A landscape with many valleys, sampled at points; each row gives a point and its height.
From any point a ball rolls to the lowest of the 2 points nearest to it. It stops when none of these is lower. Distance is the straight distance between rows; heights are no part of it.
J_893: [185 105  75 179 205 140 121 152 143 135 165 161 176 128 124 161 118 113
 126 113]  (h 58.5)
J_416: [142 107 129 154 172  97 102 183 153 168 192 177 127 115 155 162 110 157
 106 100]  (h 45.9)
J_457: [109 109 147 111 138 128 132 131 123 145 130 121 115 135 160 115 129 134
  87 127]  (h 69.1)
J_350: [131 163 174  78  77  93 175  60 113  93 123  84 105 143 135 145  51 140
  66 160]  (h 54.6)
J_964: [128 189 192 129  99 109 164  97  98  82  78  93  96 103 152 119 114 102
 118 122]  (h 74.9)
J_884: [141 118  87 164 172 167 115 133 127 130 122 134 151 126  96 119 186 105
 149 127]  (h 54.5)
J_360: [145  86  79 127 170 132 102 129 135 170 129 111 140 160  83 124 130 129
 113 141]  (h 58.3)
J_47: [128 113 143 107 149 153 130  81  92 111  86  56 113 187  34 110 169  96
  92 132]  (h 14.1)
J_336: [157  92  65 173 178 171 146  99 107 120 130 155 150 161 150  85 145 117
 142 132]  (h 53.4)
J_232: [107 136 167 133 149 127 107 159 131 147 141 125 124  89 125 122 145 104
 179  98]  (h 26.9)
J_646: [189 115  81 168 228 147  81 146 123 163 152 131 148 134  62 178 149  96
 126 147]  (h 32.7)
J_699: [107  93 122  90 120 100 113 140 153 121 122 128 136 141 131 133  98 133
 141 139]  (h 65.0)
J_925: [123 138 139 146 142 147 116 124 131 133 129 125 123 110 145 109 163  95
 152 123]  (h 40.7)
J_309: [121  75 124 109 147 126 113 125 130 170 152  94 129 182  82 128 131 146
  58 125]  (h 54.8)
J_134: [154 185 174  92  78  92 183  60 113  79 110 101 100 111 148 150  67 114
  91 155]  (h 63.4)
J_300: [ 63 165 223  83  78 110 136 140 115 128 133 128  86 102 136 162 111 163
 121 120]  (h 84.7)
J_806: [159 120  88 166 162 119 103 161 161 156 197 210 153  94 144 150 121 142
 186 126]  (h 46.5)
J_467: [ 74 138 180 121 132 163 153 115  93 128  87  67 108 157  60 143 116 143
 122  87]  (h 10.6)
J_45: [ 85 159 204  93  92  98 152 139 109 124 145 147  94 101 175 155 117 157
  92 130]  (h 74.0)
J_287: [154 102 102 150 173 152 133  98 124 120 118 112 137 155 140  81 160  98
 131 134]  (h 51.3)
J_623: [107 128 166 109 114 103 158 136 114 107  90 111 120 112 149 114 110 122
 127 119]  (h 70.8)
J_76: [142 189 160  95  76 115 178  86 117  85 116 119 109 102 180 152  87 127
 112 167]  (h 70.9)
J_462: [159 125 126 126 138 146 145  68 106 109  91  67 124 185  83  63 167  98
 101 161]  (h 36.2)
J_718: [146 190 151 111  60 123 156  69 108  74  73  62 118 121 104 127  94 103
  95 143]  (h 63.8)
J_668: [148 131 119 160 183 132  83 154 131 157 123 121 138 106  93 129 150 100
 181 118]  (h 48.1)
J_551: [124 131 154 158 181 122  87 153 127 157 123 101 125 107  93 134 134  85
 163  89]  (h 41.7)
J_486: [128 117  90 132 119 141 171 132 111 119 123 159 150 128 183 103 138 147
 125 136]  (h 52.7)
J_754: [129 157 160 111  89 127 173 101 125 102 141 135 111 100 192 132 120 134
  99 158]  (h 75.7)
J_600: [154 129 119  85  79 131 163  66 129 103 124  96 129 158 131  88 100 119
  87 167]  (h 51.1)
J_974: [ 76 172 184 106  76 138 138 126 101 118  90  96 109 107 114 150 107 131
 129  92]  (h 45.3)
J_313: [126 142 150 148 157 122 103 175 148 158 180 163 138  78 139 127 153 111
 171  83]  (h 40.5)
J_262: [170 120  96 173 196 114  87 170 146 181 192 161 142 121 123 173 112 142
  90 106]  (h 50.2)
J_89: [189 150  49 196 174 142  92 165 139 172 208 204 168 118 101 168 124 151
 146 129]  (h 55.5)
J_522: [ 91 127 167 125 145 143 122 137 108 134  89  77 122 135  67 135 138 114
 131  91]  (h 32.9)
J_731: [148 118  92 149 136 101  96 178 173 145 186 220 154 106 158 167 109 169
 174 132]  (h 44.4)
J_562: [155 119 110 104 110 130 171  56 117 105 124  88 124 177 124  59 123 117
 101 156]  (h 47.5)
J_993: [ 96 112 155  77  73 118 147 101 123 127 119  74 121 166 101 131  88 153
  81 133]  (h 38.0)
J_160: [120 109 150 122 163  78 108 177 155 149 163 175 123 108 177 155 107 152
 123 117]  (h 38.3)
J_750: [159  61  82 135 160 136 142 132 147 132 172 168 151 164 174 124 114 142
 105 129]  (h 60.5)
J_113: [198 138  70 190 184 131  95 155 152 164 221 204 153 118 141 171  94 157
 142 127]  (h 54.2)
J_398: [148  95  88 140 174 144  75 151 164 171 173 139 149 141  85 170 153 129
 123 146]  (h 25.5)
J_941: [136 117  67 168 125 151 149 144 120 119 145 182 161 118 153 110 152 146
 147 126]  (h 50.8)
J_519: [131  77 104 106 141 110 128 123 156 128 123 124 142 155 131 109 110 122
 131 143]  (h 62.8)
J_869: [134  85 103 112 157 134 117 113 113 155 117  97 133 175  66 109 143 125
  79 146]  (h 56.6)
J_216: [137 186 124 118  58 135 170  73 116  70  97 119 123 104 158 129 114 115
 129 158]  (h 75.6)
J_914: [131 104 101 139 157 119  69 163 162 168 155 134 133 121  96 171 130 135
 137 128]  (h 29.7)
J_348: [110 138 127 104 109  88 127 179 151 121 137 204 137  88 159 142 125 143
 187 133]  (h 37.6)
J_409: [117 134 163  84  71 106 160 102 122 117 128  94 106 144 132 129  82 154
  71 154]  (h 45.8)
J_541: [169 105  84 166 203 151 117 137 132 121 128 137 159 133 111 139 152  93
 137 111]  (h 56.7)
J_578: [152 193 121 126  50 142 132  88 117  80  73  95 109 102 146 112 126 102
 153 152]  (h 77.2)
J_296: [ 88 166 188 109  93 159 145  89  83 121  64  53 101 159  54 143  99 130
 115  97]  (h 31.5)
J_11: [121 143 140 123  99 106 157 107 111  92  66  90 118 118 136  88 124 120
 129 129]  (h 75.4)
J_603: [138 124 102 162 157 116 111 148 133 123 108 153 139 114 149  99 130 104
 199 114]  (h 54.4)
J_662: [167 111  81 145 193 143  65 147 145 155 148 138 142 136  61 169 158 107
 141 154]  (h 29.0)
J_154: [119 105 117 120 126 106  62 186 172 157 163 149 136 123 124 168 124 151
 136 119]  (h 35.1)
J_465: [177 142 116 126 110 140 162  32 111  95  98  76 116 177 103  62 140 103
 101 162]  (h 42.7)
J_364: [103 114 134  77  82 100 119 163 132 121 104 138 126 126 147 134 115 131
 154 148]  (h 62.3)
J_303: [133 144 109 150 120 143 174 113 102 104 105 130 136 121 174  79 137 118
 125 126]  (h 55.2)
J_508: [121 101 127 133 151 122 122 152 151 145 171 179 124 127 196 131 122 143
 119 130]  (h 28.6)
J_104: [156  88  77 153 189 138 134 149 143 141 172 178 160 130 159 139 116 124
 127 117]  (h 59.5)
J_590: [ 92 115 155  92  92 135 130 118 116 127  93  78 121 154  93 126 103 138
 109 107]  (h 29.4)
J_574: [121 159 100 123  70 164 145 107 124 106 120 145 130 101 158 116 152 128
 167 157]  (h 71.0)
J_843: [187 147  86 177 177  94  78 176 171 173 215 178 153 117 121 182  85 154
 118 127]  (h 52.6)
J_189: [108 148 161 109 118  94 150 145 117 104  84 130 105 103 173 111 111 108
 171 127]  (h 64.4)
J_290: [133 177 104 144  71 166 139  96 113  87  91 124 134 109 134 110 162 108
 162 155]  (h 73.3)
J_573: [136 130 162 127 143 148 158  74 108 142 119  77 106 166 133  85 132 105
  70 132]  (h 37.3)
J_880: [121 117 100 121 101 143 124 157 139 141 139 134 145 114 137 138 158 154
 108 128]  (h 45.0)
J_203: [129 137 130  71  55 116 164  79 137 102 128 110 113 154 142 120  97 145
  91 172]  (h 52.8)
J_643: [ 98 197 205 117  79 114 160 107  90 107  85  88  89  97 137 137  96 118
 118 113]  (h 64.3)
J_286: [118  68 129 128 147 118  91 152 162 160 161 108 131 165  99 152 131 163
  61 121]  (h 52.9)
J_62: [145 121 111 153 170 156 106 134 118 123  94  99 151 132  68 113 195  94
 138 120]  (h 51.0)
J_654: [108 127 165 106 122 162 128  86  87 129  83  58 111 185  30 133 154 127
  94 123]  (h 24.2)
J_192: [109 143 132 118  95 115 101 180 145 128 114 147 149  87 111 141 143 106
 198  90]  (h 58.7)
J_423: [117 140 131 141 128 105 129 144 129  99  76 146 123  98 157  99 128  99
 189 122]  (h 58.4)
J_132: [138 117  88 161 140 119 144 132 126 140 131 209 136 116 185 111 119 159
 191 129]  (h 19.4)
J_301: [145  71  86 119 155 134 147 108 140 112 144 143 141 173 158  96 118 123
 124 148]  (h 61.4)
J_687: [122 126 158 130 129 138 149  84  99 123  96  62 121 154 101  86 127 114
  84 120]  (h 28.3)
J_830: [117 119 141 149 165 142 110 129 108 122  78  81 128 146  65 125 168  98
 131 108]  (h 44.9)
J_948: [144 185 165  86  59 122 156  47 108  87  93  61 101 139  84 144  65 114
  92 141]  (h 56.4)
J_789: [113 137 131 106 109  99 155 163 130 111 148 217 123 101 191 127 136 154
 170 152]  (h 24.5)
J_796: [140  85  79 142 159 166  97 131 155 142 168 144 145 141 117 147 165 138
 114 142]  (h 22.1)
J_469: [115 151 116 121  69 154 124 132 149 113 136 161 132  89 158 119 157 124
 195 142]  (h 68.4)
J_212: [101  90 133 123 135 109  76 155 169 169 164 124 107 148 118 172 128 174
  79 104]  (h 49.9)
J_384: [140 123 119 136 135 162 124  97 131 109 104 101 129 140 128  99 171  89
 136 141]  (h 47.8)
J_48: [101 169 155 120  84 105 124 163 122 127 104 124 122  86 120 118 151 116
 168  98]  (h 41.6)
J_640: [141 126 117 163 164 132 101 161 153 158 187 188 136  87 150 127 154 124
 175 117]  (h 46.0)
J_774: [ 90 107 178 106 154  87 118 166 127 152 141 143 112 125 154 150 105 147
 120 107]  (h 49.4)
J_886: [158 103  81 193 182 151 143 129 120 113 117 167 152 129 167  91 141 117
 164 116]  (h 54.9)
J_168: [114 124 113 130 125 128 148 137 123 121 149 220 128 103 201 117 134 158
 193 140]  (h 14.5)
J_273: [ 79 101 145 109 118  92  68 171 160 158 145 129 111 126 112 175 111 165
 121 104]  (h 43.4)
J_50: [118 188 188 104  69 140 150  60  87  96  77  49  88 150  54 148  80 129
 103 127]  (h 46.3)
J_257: [151 130 120 121 131 140 119  86 102 100  67  66 112 188  52  81 185  95
 119 143]  (h 27.4)
J_554: [ 95 148 133 107  79 134 126 147 132 139 131 119 129 104 121 132 145 147
 117 123]  (h 36.1)
J_218: [ 75 114 188 117 139 107 139 150 108 149 107 115 105 129 130 134  96 153
 111  97]  (h 58.9)
J_535: [ 95 109 159 132 154 121 140 150 108 164 119 101 120 131 125 120 126 139
 102 101]  (h 65.1)
J_345: [120 126 158 111 105 141 158 112 121 122 138 119 123 128 176 120 126 131
  85 140]  (h 71.9)
J_248: [140 120  93 151 133  97  75 198 182 143 181 183 150 105 114 188 113 156
 147 120]  (h 40.6)
J_242: [120 159 145 112  76 116 169  96 109  96  81  75 113 130 119 100  97 126
  96 137]  (h 70.5)
J_33: [137  94  86 139 150 180 120 128 146 137 180 166 151 136 166 131 171 132
 118 139]  (h 19.0)
J_320: [123  95 117 125 131 158 131 135 145 142 174 162 128 136 192 126 149 145
  99 135]  (h 23.2)
J_25: [121 142 105 133 105 130 101 159 148 123 136 170 143  88 139 125 161 110
 199 117]  (h 64.9)
J_676: [ 93 133 156  86 101  87 111 173 146 133 121 161 114 101 152 149 113 134
 160 133]  (h 53.3)
J_10: [136 124  71 148 129 154 125 156 133 138 143 158 153 104 120 122 160 152
 140 128]  (h 48.7)
J_765: [163 121  88 177 178 126 101 147 142 140 130 164 153 113 116 125 129 114
 192 120]  (h 52.0)
J_576: [ 96 102 151 110 130 141 146 102 111 135 108  57 118 173  80 100 121 128
  97 111]  (h 15.8)
J_201: [ 85 120 195  97 127  87 143 148 118 143 150 137  97 133 178 152 113 162
  77 124]  (h 61.2)
J_318: [ 80 153 161 114  86 115 122 161 112 141 112 117 115 102 107 135 137 134
 135 103]  (h 9.1)
J_187: [142 143 112 167 110 158 175  88 110  75  98 135 138 129 181  86 155 121
 155 142]  (h 57.3)

Where does a ball stop that starts at each point below?
J_869 | J_398
J_699 | J_168
J_623 | J_232
J_187 | J_318
J_600 | J_47
J_216 | J_576
J_301 | J_467
J_574 | J_318
J_11 | J_467
J_806 | J_398
